Each row is a point on a tangle of strands that fork, close into loops and nearly touch. The rows are in no order.
Points whose rows are less than 68.2 apart are linked; no others are. Some points are linked to none.
J854: [-32 -14 -26 -48 -41 22 -15 -12 42 4 -6 5 17 -7 6 -1 -13 2 -9 -10 -25 73 -25 22 -34 -10 -5 23 -12 -39 -2 -3]
J487: [3 -36 11 27 28 23 -10 -21 -31 11 -14 -1 35 31 18 -9 10 10 26 9 2 -9 5 4 24 -14 -22 -30 -8 26 18 1]
J442: [11 -1 -19 33 21 -25 -20 17 6 18 13 10 -28 -8 -17 15 5 -10 15 1 21 -16 27 8 13 -14 32 -20 8 -18 -38 21]
J138: [24 9 23 29 0 12 19 16 -40 -38 -24 6 27 -6 11 -3 38 37 5 6 15 -1 -20 -36 -20 24 -26 -25 57 25 0 30]
J205: [10 -53 -14 -31 29 5 8 11 25 1 61 42 -26 9 -16 5 -21 27 8 8 -6 24 16 36 30 0 15 20 -26 -53 -50 16]
J209: [2 41 3 -31 -30 -21 13 -8 -7 1 -18 -22 2 7 16 -14 5 -13 -30 -25 -3 -11 -5 -18 -21 28 1 24 24 21 34 -23]
J366: [36 -20 -14 30 21 -9 -18 -18 8 12 11 45 -39 4 -22 -28 17 6 -5 35 7 -15 39 5 33 -33 -5 -28 -71 -28 13 0]
J569: [-4 3 10 33 7 -7 4 24 -15 -20 1 -9 30 -12 13 24 32 2 15 9 24 -31 -9 -6 -19 3 7 -19 52 17 -22 30]
J96: [-6 45 36 -16 -32 7 47 18 -27 -26 -29 -14 21 -18 26 -19 23 19 -27 -1 -2 -2 3 -21 -20 24 -8 32 59 1 23 6]
J363: [28 1 23 44 65 3 -26 2 -11 -8 13 10 7 9 23 11 3 -22 77 17 -1 2 31 19 8 -15 -20 -24 25 35 -3 20]
J987: [2 20 35 13 -6 8 33 35 -19 -39 -30 -19 24 -32 21 9 14 7 -17 29 3 -6 -20 -3 -11 0 -6 15 51 8 -2 13]
J584: [-11 -6 -25 5 -48 -15 -6 5 -8 34 19 6 -34 18 -6 -33 26 24 -22 -39 3 -12 23 1 -4 32 28 -1 -9 -28 -5 -15]
J10: [-2 -3 3 18 33 5 -6 22 -21 -31 15 -6 39 -11 27 39 24 -5 43 23 10 -34 -15 8 -11 1 8 -18 42 6 -23 30]
J793: [-7 -34 -18 10 12 10 -15 -5 -4 18 -2 -1 7 2 -1 10 -15 10 4 -11 1 -10 -10 27 15 -19 12 -10 -14 -19 -22 1]
J545: [-7 42 -18 -20 -39 -40 0 -8 -4 29 6 -16 -34 29 3 -21 18 -17 -25 -38 6 -7 28 -18 -26 33 23 11 0 8 18 -27]
J446: [-26 43 8 -4 -24 3 32 31 -10 -20 -9 -19 33 -35 24 11 20 -12 -21 26 -4 -10 5 4 -25 -1 23 7 57 2 -17 16]
J833: [1 -7 -41 17 -43 -24 1 15 9 31 21 13 -40 1 -21 -28 18 15 -32 -22 3 -13 28 -7 8 20 30 3 -9 -24 -16 1]
J6: [16 -8 9 47 38 1 -36 -29 0 20 12 33 -28 14 6 -26 23 -5 44 40 8 -8 58 10 18 -45 -12 -33 -30 1 10 7]
J618: [-26 35 21 -17 -36 13 31 13 -5 -16 -22 -19 27 -29 25 -5 8 6 -32 5 -11 2 0 -3 -16 7 3 30 47 4 17 -9]
J290: [27 -13 18 45 13 4 0 -6 -35 -11 -11 13 23 25 8 -6 34 37 34 0 21 -5 4 -33 -7 26 -36 -43 52 52 7 18]
J355: [-16 -51 -2 -10 -6 31 -1 -31 -34 22 0 -2 25 37 5 -21 7 30 10 -15 -8 -17 2 -5 14 1 0 -23 -25 -13 17 -29]
J890: [3 18 -41 14 -12 -21 -8 29 34 31 0 5 -49 -10 -42 3 -8 -23 -16 16 15 2 29 -7 6 5 40 2 -8 0 -42 10]
J881: [22 17 27 38 24 -10 14 23 -12 -25 -27 -22 12 -24 13 13 7 -9 12 25 10 4 -25 -6 -5 -3 -17 -9 41 20 -8 18]
J307: [12 -34 5 -8 3 -16 0 -35 -27 10 1 7 -7 43 2 -19 25 21 7 -27 3 -41 13 -20 0 0 -3 -27 -38 0 40 -37]
J136: [20 -17 -6 44 39 -6 -28 -22 5 25 11 42 -35 8 -7 -23 17 13 24 33 15 -11 51 13 34 -40 0 -35 -42 -23 4 8]
J171: [27 -24 -9 -8 53 9 -24 -6 6 4 56 24 -28 5 -12 24 -27 4 19 -9 19 8 41 36 33 -12 17 -8 -30 -31 -32 12]
J309: [10 3 -33 10 9 -17 -3 35 23 18 19 8 -36 -14 -27 18 -12 -6 -6 1 15 -6 25 14 9 3 40 1 4 -13 -47 21]
J128: [-24 -33 -46 -35 -45 -2 -13 12 38 8 32 32 -37 20 -20 -24 -13 18 -37 1 -31 35 -11 28 9 25 5 46 -33 -29 4 3]
J190: [21 -33 14 11 19 5 -3 -46 -23 -20 -14 8 10 53 14 -22 14 0 8 -4 -8 -23 18 -23 16 -14 -23 -34 -39 35 53 -22]
J21: [12 -18 16 26 57 18 -20 -12 -24 10 5 2 18 15 21 13 -7 -14 43 16 -7 3 30 32 25 -27 -13 -23 -9 10 9 15]
J358: [-44 14 -37 -37 -61 3 -14 13 3 23 23 -4 -8 3 14 -28 15 11 -34 -37 -4 21 14 18 -25 31 27 13 9 -14 -6 -1]
J699: [2 6 35 -2 31 21 15 28 -34 -43 -5 -16 47 -27 31 28 7 10 23 29 4 -7 -22 16 -4 -5 -8 0 34 -9 -10 20]
J822: [-12 -4 42 -12 -11 34 32 14 -44 -50 -26 -4 48 -20 21 0 18 47 4 16 -7 -5 -24 -15 -10 13 -26 10 40 -7 7 21]
J688: [13 -20 20 30 18 1 0 -24 -36 9 -8 8 19 43 8 -16 24 44 32 -7 19 -12 15 -31 -3 15 -23 -46 30 40 12 0]
J693: [5 36 -3 -25 -29 -31 10 -15 0 7 -12 -16 -19 18 -4 -18 15 -17 -18 -32 4 -15 0 -24 -24 26 9 12 3 25 26 -33]
J108: [-4 -13 -34 -42 -8 10 4 9 56 15 32 26 -35 15 -30 12 -42 4 -19 10 -21 28 -10 34 24 12 -2 56 -45 -20 -15 1]
J507: [23 15 18 32 62 -21 -22 -18 21 17 10 2 -27 -4 -22 12 -34 -38 28 13 12 -4 16 2 24 -31 -3 -16 -32 9 -1 14]
J196: [7 -12 -24 20 -15 -22 -7 -3 13 27 0 0 -31 1 -23 -8 -4 -6 -18 -7 5 -22 7 -2 18 -8 16 -5 -12 -8 -5 -12]
J594: [-18 -27 29 -22 -11 35 17 -16 -34 -15 -29 -23 56 -9 21 -2 -9 15 10 -4 -21 11 -46 -2 16 0 -26 5 -6 -9 20 -4]
J546: [19 -12 -21 -14 -22 -28 -11 -22 12 -4 10 7 -28 20 -27 -6 7 -13 -18 -33 -11 -34 7 -22 5 -3 5 1 -46 3 44 -43]
J471: [22 19 -35 -2 8 -10 -11 3 47 14 2 18 -38 3 -59 17 -40 -40 -11 9 -10 -15 4 -18 11 -13 -2 19 -68 10 -5 1]
J407: [41 6 39 39 55 6 2 19 -19 -32 -2 -6 17 -10 32 9 -6 -11 39 26 0 18 -15 12 13 -1 -38 -15 22 19 8 28]
J725: [-32 -29 27 -22 -10 33 12 -8 -43 -11 -19 -9 60 -1 15 -3 8 37 18 -9 -2 -10 -22 -11 -3 9 -8 -12 17 -1 -4 11]
J548: [24 -13 -33 -11 -28 -24 -20 -13 27 -5 17 21 -37 9 -42 2 1 -18 -28 -16 -11 -31 7 -23 6 -11 6 4 -68 3 42 -36]
J103: [17 -35 -17 27 26 -2 -21 3 -5 21 26 32 -22 1 -8 -2 11 24 15 20 19 -19 43 29 27 -24 16 -30 -17 -35 -22 11]
J76: [9 21 16 1 -6 -43 14 -23 19 -17 -17 -12 -35 12 -19 -11 5 -35 -10 -8 0 1 -18 -56 -15 8 -9 -12 -7 38 24 -30]
J597: [12 19 27 31 8 -27 15 -2 5 -12 -33 -18 -15 -9 -8 -8 9 -26 -3 14 12 14 -27 -35 -10 -2 -14 -15 26 29 12 -4]
J615: [-17 24 31 2 -19 14 35 34 -17 -44 -13 -13 36 -35 30 16 30 12 -12 25 -3 -20 -10 -5 -21 3 3 16 59 -5 -2 22]
J252: [2 57 25 -49 -25 -17 33 -8 -18 -3 -24 -20 8 8 36 -16 19 -8 -27 -20 -8 -6 2 -13 -29 39 -8 34 36 12 37 -14]
J835: [23 25 18 28 43 -28 -22 -3 30 8 0 -13 -29 -14 -23 24 -33 -46 15 19 12 -3 -3 -11 6 -23 4 -10 -20 14 -6 11]
J73: [-38 11 14 -34 -50 15 8 -4 -19 3 -7 -22 31 -4 25 -11 15 22 -7 -35 -3 -4 -8 -4 -25 18 8 15 30 -8 6 -4]
J262: [23 8 22 32 17 3 12 31 -30 -44 -19 -2 17 -19 11 15 33 16 20 23 14 3 -20 -9 -12 10 -25 -14 59 23 -8 34]
J199: [-16 -11 -28 -57 -4 19 5 -1 60 7 38 17 -15 3 -18 21 -56 5 -2 -2 -17 61 -18 28 -8 1 -12 48 -25 -33 -38 -4]
J703: [-48 8 16 -46 -42 24 10 -7 -17 -10 -17 -19 45 -23 31 -9 7 20 -1 -21 -19 13 -17 -4 -28 3 -4 18 24 -23 12 2]
J951: [-6 -23 -23 -51 10 8 8 1 55 7 50 27 -27 15 -27 22 -50 7 -5 5 -12 51 -10 27 19 10 -12 57 -38 -30 -29 5]
J51: [-62 36 -21 -43 -51 26 -1 16 20 3 -1 -4 25 -30 24 -17 3 -7 -28 -12 -16 34 8 20 -37 3 23 17 27 -15 -2 2]
J861: [26 -17 -19 12 34 -10 -12 6 29 23 18 22 -44 -2 -35 7 -24 -1 -4 0 7 -9 30 17 40 -21 14 3 -42 -27 -22 14]
J716: [-24 5 36 -28 0 29 19 11 -8 -35 -14 -28 52 -34 27 24 -10 6 13 23 -18 17 -28 8 -10 -16 -9 19 10 -37 2 6]
J540: [-4 27 -12 -40 17 21 3 12 38 6 27 -2 0 -23 -9 40 -58 -17 -15 -7 -1 28 -6 23 1 3 -3 44 -22 -18 -41 -12]
J661: [-8 -21 7 -30 33 31 -3 -12 7 -7 32 -12 19 -9 12 42 -34 1 27 -15 -10 38 -15 27 7 -15 -2 -3 -23 -48 -42 -1]
J603: [-42 -19 -50 -28 -27 12 9 34 28 -7 37 12 -2 -2 14 6 11 2 2 -4 -9 24 5 30 -35 1 40 5 3 -34 -58 25]
J959: [16 -2 5 29 65 2 -26 6 -17 -11 32 6 21 1 26 29 18 -11 74 14 10 -20 14 14 3 -7 -10 -25 38 22 -19 19]
J420: [-39 -23 -41 -51 -50 4 -27 -2 33 8 19 13 -16 16 -5 -32 -8 18 -32 -17 -21 48 -20 24 -11 25 2 34 -20 -24 14 -4]
J2: [-15 18 -23 -31 -32 8 -8 -6 19 6 -3 -13 3 -5 -4 0 -14 -13 -40 -18 -10 -6 -28 10 -3 3 9 25 -20 9 25 -29]
J117: [-7 -7 -12 -18 -14 -1 -3 -18 5 2 -10 -12 1 1 -4 -3 -12 -8 -26 -26 -11 -13 -28 -3 2 2 -3 13 -25 6 31 -28]
J9: [-12 12 -15 -53 9 27 8 -3 50 8 26 5 1 -17 -8 39 -62 -10 -17 -1 -15 51 -18 24 -3 -3 -11 44 -31 -29 -33 -15]
J434: [7 -16 -3 53 -8 -30 -14 -9 4 25 -3 6 -31 7 -23 -15 25 8 6 -3 28 -21 26 -16 4 -16 18 -27 6 -13 -14 -3]
J112: [6 53 10 2 -25 -40 26 -10 9 -7 -31 -23 -21 0 -13 -20 11 -36 -33 11 9 8 0 -52 -31 22 3 3 25 43 23 -30]
J270: [0 16 2 19 -7 -34 -9 -20 42 -14 0 3 -44 6 -55 7 -14 -49 -6 16 -7 -19 -6 -53 -1 -20 0 -17 -53 34 15 -18]
J64: [22 -17 -43 -8 -12 -8 -4 17 49 17 21 31 -43 4 -48 5 -25 1 -34 12 -15 -8 2 7 34 -1 5 34 -61 -14 -3 7]
J393: [-7 -28 34 -12 8 30 16 -8 -54 -16 -24 -3 52 14 19 0 11 42 16 -6 1 -7 -19 -20 8 30 -31 -9 20 21 10 9]
J85: [-25 25 -46 -24 -53 -9 -12 15 9 25 12 -5 -27 1 -7 -25 -5 0 -46 -24 -3 12 10 18 -6 33 22 19 -3 1 -1 -16]
J160: [-39 34 -14 -35 -37 18 4 18 17 9 -4 -9 21 -40 16 3 -8 -19 -28 4 -17 18 -1 26 -21 -4 18 23 25 -10 -12 -9]
J690: [-9 -36 -37 -20 -27 1 -4 17 28 16 30 29 -36 12 -21 -13 -17 22 -25 1 -21 21 -6 33 24 10 15 30 -26 -36 -10 0]
J494: [3 -21 32 10 32 43 4 8 -51 -30 -21 -3 59 -1 27 5 6 26 34 30 -5 5 -22 2 17 6 -39 -12 14 17 9 28]
J135: [-3 -9 -5 8 52 15 -23 14 -21 -22 34 3 37 -2 29 40 23 0 59 19 9 -33 -6 14 -9 0 2 -31 31 3 -24 19]
J346: [-9 22 -46 -21 -25 -2 -9 7 28 22 1 0 -10 -13 -20 9 -24 -29 -42 -4 -11 1 -13 7 1 1 9 30 -30 10 8 -27]
J547: [7 -29 26 19 9 -1 9 -19 -40 5 -21 -7 23 26 9 -17 17 32 16 -19 11 -19 -7 -22 1 17 -19 -30 18 28 14 -5]
J537: [5 -22 -10 26 4 -12 -9 -20 -7 20 -10 -3 -6 11 -10 -11 -1 -1 -3 -14 12 -24 -2 -3 18 -12 6 -18 -17 1 15 -14]
J662: [-16 9 26 -20 -25 3 21 -4 -36 -3 -11 -17 34 3 20 -9 14 30 -4 -31 8 -13 -14 -19 -17 29 -4 0 37 10 5 -2]
J218: [5 -13 4 -15 -8 -10 -2 -20 -17 -4 -11 -15 3 21 0 -6 3 -6 -10 -31 -3 -26 -20 -15 4 4 -1 -2 -20 17 37 -34]
J443: [18 -27 6 29 21 -14 -10 -37 -4 -5 -11 0 -8 32 -5 -20 7 -12 6 1 -7 -26 6 -20 15 -21 -14 -32 -38 29 39 -19]
J12: [-4 8 28 8 -10 2 22 17 -18 -21 -31 -23 29 -24 13 3 6 3 -18 7 -2 -2 -26 -4 0 -3 -11 14 33 11 5 7]
J917: [-11 38 9 9 -39 -9 22 19 -14 -9 -20 -25 21 -23 18 -4 23 -13 -25 0 8 -8 5 -12 -20 12 17 3 53 17 -12 4]
J824: [12 -30 12 40 27 3 -14 -30 -18 7 -18 6 6 30 10 -14 6 -5 26 4 1 -10 7 -1 15 -24 -15 -34 -7 30 24 -7]
J871: [-15 -45 -8 -6 -3 22 -11 -19 -22 20 -8 -5 19 14 4 -2 -5 19 9 -16 -3 -13 -17 17 14 -13 2 -20 -19 -19 3 -11]
J360: [-44 -22 -42 -51 -54 16 -23 -3 36 6 12 12 3 2 -2 -19 -12 12 -18 -13 -21 58 -19 28 -24 4 3 25 -10 -33 0 0]
J553: [-64 33 -8 -48 -59 27 2 -1 5 1 2 -7 32 -17 32 -22 17 14 -12 -26 -14 26 12 5 -49 11 15 13 33 -21 6 5]
J278: [0 -34 26 20 28 33 -8 -9 -45 -14 -18 -3 52 14 27 1 3 13 25 19 -5 1 -11 5 20 1 -30 -22 8 22 12 10]
J287: [-16 7 27 -30 -7 35 18 1 0 -19 -13 -32 42 -31 26 12 -23 -4 -6 15 -25 20 -48 13 1 -14 -14 37 -11 -30 14 -5]
J454: [-2 22 7 26 -15 -14 13 13 -13 -7 -16 -17 16 -10 9 6 30 -6 -2 -3 27 -17 -3 -19 -18 12 13 -9 56 19 -18 14]
J671: [4 -49 -25 -17 -2 4 5 6 18 13 36 28 -33 7 -21 -2 -17 20 -11 6 -18 20 4 37 24 -1 10 20 -30 -42 -30 9]
J651: [-41 56 -6 -65 -46 0 -7 -2 -9 21 9 -13 3 16 38 -23 15 6 -30 -35 1 11 17 11 -40 42 8 19 18 0 31 -9]
J674: [25 10 24 10 10 -34 19 -29 2 -24 -22 -16 -18 20 -11 -12 14 -20 -1 -13 -3 -4 -29 -46 -12 10 -20 -18 2 36 35 -23]
J254: [-4 21 36 -17 -28 15 42 13 -38 -40 -26 -2 38 -18 26 -8 21 40 -12 -7 -3 -11 -8 -23 -19 29 -20 18 52 3 11 22]
J577: [-1 -45 -4 0 0 12 -2 -33 -30 26 3 12 7 43 2 -25 17 34 7 -15 0 -41 24 -7 20 -1 5 -26 -28 -13 23 -34]
J204: [-45 -18 22 -37 -31 36 9 -5 -31 -15 -12 -10 61 -20 19 -5 11 29 20 -14 -13 8 -30 -15 -25 3 -4 1 20 -20 -5 9]
J993: [9 -27 -11 52 9 -10 -27 -1 -8 29 9 16 -20 5 -12 -7 19 20 18 7 17 -27 35 5 8 -23 19 -37 -4 -16 -17 0]
J602: [-6 -13 23 7 -10 2 12 -3 -31 4 -16 -13 29 7 15 -3 15 24 6 -23 14 -18 -17 -17 0 7 -3 -18 28 20 3 -1]
J102: [14 -17 17 43 54 20 -27 -19 -18 11 0 13 17 33 30 -11 7 -14 49 28 -14 9 34 14 13 -25 -32 -29 -6 38 16 16]
J95: [29 4 15 27 70 -4 -35 -10 -4 2 32 11 -2 7 15 13 -13 -32 68 7 10 6 46 19 16 -19 -8 -18 -1 17 0 9]
J182: [-33 6 13 -40 -29 32 2 -9 18 -8 -17 -17 42 -32 17 9 -20 5 -2 4 -31 34 -38 13 -15 -21 -13 33 -8 -43 9 -12]
J731: [7 33 18 23 -7 -33 19 -8 14 -13 -36 -25 -30 -9 -17 -19 6 -36 -14 13 15 15 -14 -48 -15 13 6 -8 29 33 -1 -11]
J916: [19 -9 17 3 9 -19 12 -25 -13 -19 -19 -16 6 23 2 -12 6 -12 -9 -21 -3 -17 -22 -29 2 3 -17 -16 -21 34 45 -25]
J791: [14 33 11 19 35 -24 -9 9 25 14 -9 -14 -20 -28 -29 28 -32 -44 4 16 14 5 0 -13 2 -11 12 5 -3 14 -26 1]
J718: [4 38 -49 -2 -18 -13 -2 27 35 34 -4 0 -34 -17 -43 4 -20 -42 -23 16 10 12 29 1 -1 9 36 16 -2 16 -37 -1]
J495: [9 -26 -20 14 18 -2 -11 3 8 22 18 13 -28 0 -17 13 -19 3 7 -4 6 -6 10 26 23 -22 14 -6 -29 -29 -27 4]
J720: [-3 3 16 -1 19 8 -1 21 -13 -13 -4 -16 25 -31 19 37 -10 -11 6 3 0 -4 -25 24 -1 -9 4 0 19 -10 -23 6]
J253: [-9 0 -53 -32 -22 4 -6 16 43 17 24 24 -30 5 -30 13 -39 -10 -33 4 -11 17 -12 30 12 7 9 42 -36 -6 -12 -5]
J101: [-32 -10 -7 -50 -32 25 -15 -8 25 10 -7 -10 23 -16 7 4 -23 -2 -4 -12 -22 39 -40 19 -18 -5 0 23 -13 -36 0 -7]
J277: [22 7 8 22 28 -12 -2 -8 13 -1 -11 -13 6 -3 -12 14 -35 -39 -7 1 -5 -9 -24 1 18 -22 -11 1 -36 18 12 -9]
J973: [7 -33 4 19 37 14 -15 -11 -16 17 0 -3 12 13 8 16 -12 -7 20 4 -2 -9 6 30 26 -25 4 -19 -20 -7 -5 2]
J118: [24 17 32 18 -4 -9 36 2 -34 -18 -31 -10 11 10 10 -11 33 26 -2 -18 15 2 -13 -40 -26 29 -26 -16 52 28 9 15]
J897: [11 57 34 -25 -29 -7 45 4 -22 -27 -28 -16 9 0 26 -18 15 3 -34 0 -3 -4 7 -19 -24 35 -16 34 51 9 34 -10]
J918: [26 -15 -42 -2 -19 -14 -16 1 40 2 23 33 -51 4 -54 5 -8 -13 -28 0 -15 -20 3 -9 22 -13 2 15 -67 -5 22 -11]
J979: [-28 36 -29 -37 -21 19 2 21 32 8 4 -4 13 -33 4 15 -28 -13 -30 9 -13 35 -9 36 -18 -1 22 27 9 -18 -19 -3]
J396: [10 -9 20 31 6 -26 9 -32 -13 3 -13 -3 -19 45 -8 -18 23 13 23 -17 22 -10 2 -37 -2 5 -12 -38 10 24 23 -17]
J464: [-24 2 40 -19 5 30 25 22 -27 -48 -14 -23 56 -35 33 25 7 14 19 28 -14 4 -25 11 -12 -7 -7 14 27 -29 -7 29]
J789: [-4 10 -24 -4 -41 -27 -1 0 -8 30 10 -9 -24 26 1 -24 21 12 -17 -42 11 -25 23 -15 -20 34 24 -2 -2 -9 12 -23]
J449: [-13 35 -7 -31 8 21 6 20 26 10 4 -13 7 -32 1 32 -47 -21 -21 4 -6 18 -13 26 -4 -7 3 34 -4 -15 -23 -7]
J877: [23 7 31 42 25 -16 8 5 -14 -20 -26 -12 1 -9 1 -6 5 -14 13 15 6 12 -30 -7 2 0 -22 -15 23 28 12 9]
J781: [20 -38 -12 -12 44 5 -9 9 16 3 55 32 -36 1 -16 12 -20 19 10 5 13 9 41 35 33 -7 15 4 -26 -51 -46 20]
J604: [28 -5 24 43 47 7 -7 4 -22 -17 -11 5 11 -2 13 5 11 -3 47 24 0 13 -8 0 1 1 -36 -30 32 37 8 30]
J606: [-32 29 12 -15 -27 20 17 13 -1 -3 -16 -21 30 -38 19 4 -9 -3 -30 4 -10 7 -15 12 -13 -6 10 27 31 -7 2 -7]
J448: [9 8 -37 -3 -14 -9 -7 2 38 16 4 13 -28 -6 -35 18 -35 -26 -29 -4 -12 -9 -14 -1 12 -10 1 24 -51 9 6 -17]
J79: [18 -29 -8 -4 -4 -15 -8 -33 -6 5 0 10 -22 29 -18 -17 15 4 -10 -26 -5 -37 7 -13 9 -8 0 -17 -48 -3 35 -42]
J593: [29 -30 -14 11 39 -2 -8 14 6 16 38 44 -36 -3 -14 0 0 19 12 21 14 -7 45 34 32 -18 24 -8 -21 -48 -37 18]
J450: [23 -10 -31 5 7 -13 -7 11 34 24 14 29 -52 0 -39 2 -18 -3 -20 6 -4 -8 12 11 36 -12 14 20 -42 -26 -19 11]
J43: [32 -10 -3 13 63 4 -33 -8 0 13 37 18 -25 4 -10 18 -22 -5 30 2 20 -4 49 33 34 -22 10 -15 -24 -20 -19 9]
J830: [1 15 11 11 -5 -39 -3 -23 33 -10 -9 -10 -37 3 -35 -1 -6 -40 -10 5 -1 -12 -14 -55 -10 -4 -1 -19 -24 36 20 -25]
J70: [-6 -7 -37 19 -20 -18 -9 18 8 29 7 6 -37 -7 -20 -13 0 3 -21 -14 4 -11 17 9 12 3 36 4 -7 -11 -22 -5]
J146: [11 -15 12 55 44 6 -34 -25 -4 15 3 19 -9 36 24 -21 14 -7 53 36 3 -1 49 11 19 -38 -16 -35 -13 31 15 9]
J691: [31 35 30 6 -10 -17 38 -5 -18 -23 -34 -14 -3 9 11 -17 26 8 -11 -12 12 5 -17 -44 -26 32 -19 5 42 26 14 -7]
J214: [-5 -17 42 -5 5 41 22 15 -52 -53 -28 -3 57 -18 23 7 8 46 15 27 -4 6 -26 -1 6 14 -38 0 23 3 6 27]
J724: [27 3 9 26 64 -3 -31 -21 3 14 27 12 -17 7 0 9 -26 -27 39 8 12 5 41 26 28 -30 1 -23 -30 5 0 12]
J23: [-3 -1 9 52 -9 -36 -14 -16 2 17 -10 -9 -25 12 -19 -13 27 -8 14 -4 26 -10 11 -35 -7 -7 17 -31 20 8 -5 4]
J632: [-4 17 7 41 -16 -35 -3 4 -2 10 -16 -20 -9 -4 -9 -3 22 -8 3 -4 22 -7 0 -30 -19 4 20 -20 34 25 -17 4]
J853: [37 -19 -16 18 30 -10 -16 -10 18 15 17 39 -46 4 -31 -7 -3 5 -10 18 4 -8 27 17 40 -35 6 -12 -61 -30 -4 7]
J264: [8 37 -20 2 6 -13 -4 21 28 21 -9 -18 -21 -24 -19 21 -28 -34 -15 17 10 6 15 -3 -6 -6 27 15 3 15 -34 1]
J362: [22 -8 16 54 26 -1 1 0 -26 -12 -16 4 16 5 5 -5 28 11 31 8 18 -2 -11 -17 -4 9 -32 -37 44 43 7 23]
J93: [23 3 35 14 53 15 2 27 -28 -38 7 -12 32 -24 31 33 2 -6 38 22 5 3 -16 22 1 2 -25 -2 29 3 0 29]
J279: [-62 18 -25 -44 -65 19 -3 13 0 7 16 -6 19 -1 31 -26 19 22 -17 -44 0 26 17 14 -42 19 18 6 19 -17 -10 5]
J269: [14 49 23 -7 -17 -29 40 -10 -3 -6 -35 -23 -10 6 9 -24 24 -17 -22 -11 10 6 -8 -49 -36 28 -5 10 39 29 24 -17]
J852: [-22 -15 -32 -24 -20 10 -4 16 17 18 13 0 -6 -6 -10 12 -21 6 -17 -11 -6 17 -12 27 -6 -4 24 18 -11 -19 -34 -3]
J741: [11 16 -16 10 -8 -24 -15 -1 46 -4 0 10 -39 -1 -59 18 -26 -46 -10 14 -5 -17 -5 -39 3 -21 1 -2 -71 25 14 -14]

A piece is two or more points that can be reached from each other along the links. Count, over all rows, the pieces, the separate loops (a circle has one, a figure eight two, a Y none), the forks (points with three links) and the tips (points with one).
pieces | 5
loops | 5
forks | 7
tips | 7

A fork is a point with three links, a tip a point with one. Leave the first point through the second and follow the links. Name the first fork or tip that comes.
J108 / J951 | J160
J871 / J355 | J861
J287 / J182 | J781
J101 / J182 | J393
J254 / J822 | J190
J252 / J209 | J537
J196 / J70 | J96
J861 / J450 | J793
J781 / J593 | J454

How many points has the smallest loop of links through each point below? Write 0 if it is on no loop.
J171 | 17
J355 | 13
J218 | 12
J136 | 11
J269 | 10
J690 | 0
J606 | 0

Name the points in between on the shortest way along the links from the first point to the second, in order.
J209 / J190 | J252, J897, J96, J254, J822, J214, J494, J278, J487, J824, J443
J366 / J546 | J853, J861, J450, J64, J918, J548
J290 / J182 | J362, J604, J407, J93, J699, J464, J716, J287
J781 / J309 | J171, J43, J724, J507, J835, J791, J264, J718, J890
J279 / J196 | J553, J51, J160, J606, J618, J96, J897, J252, J209, J693, J545, J789, J584, J833, J70
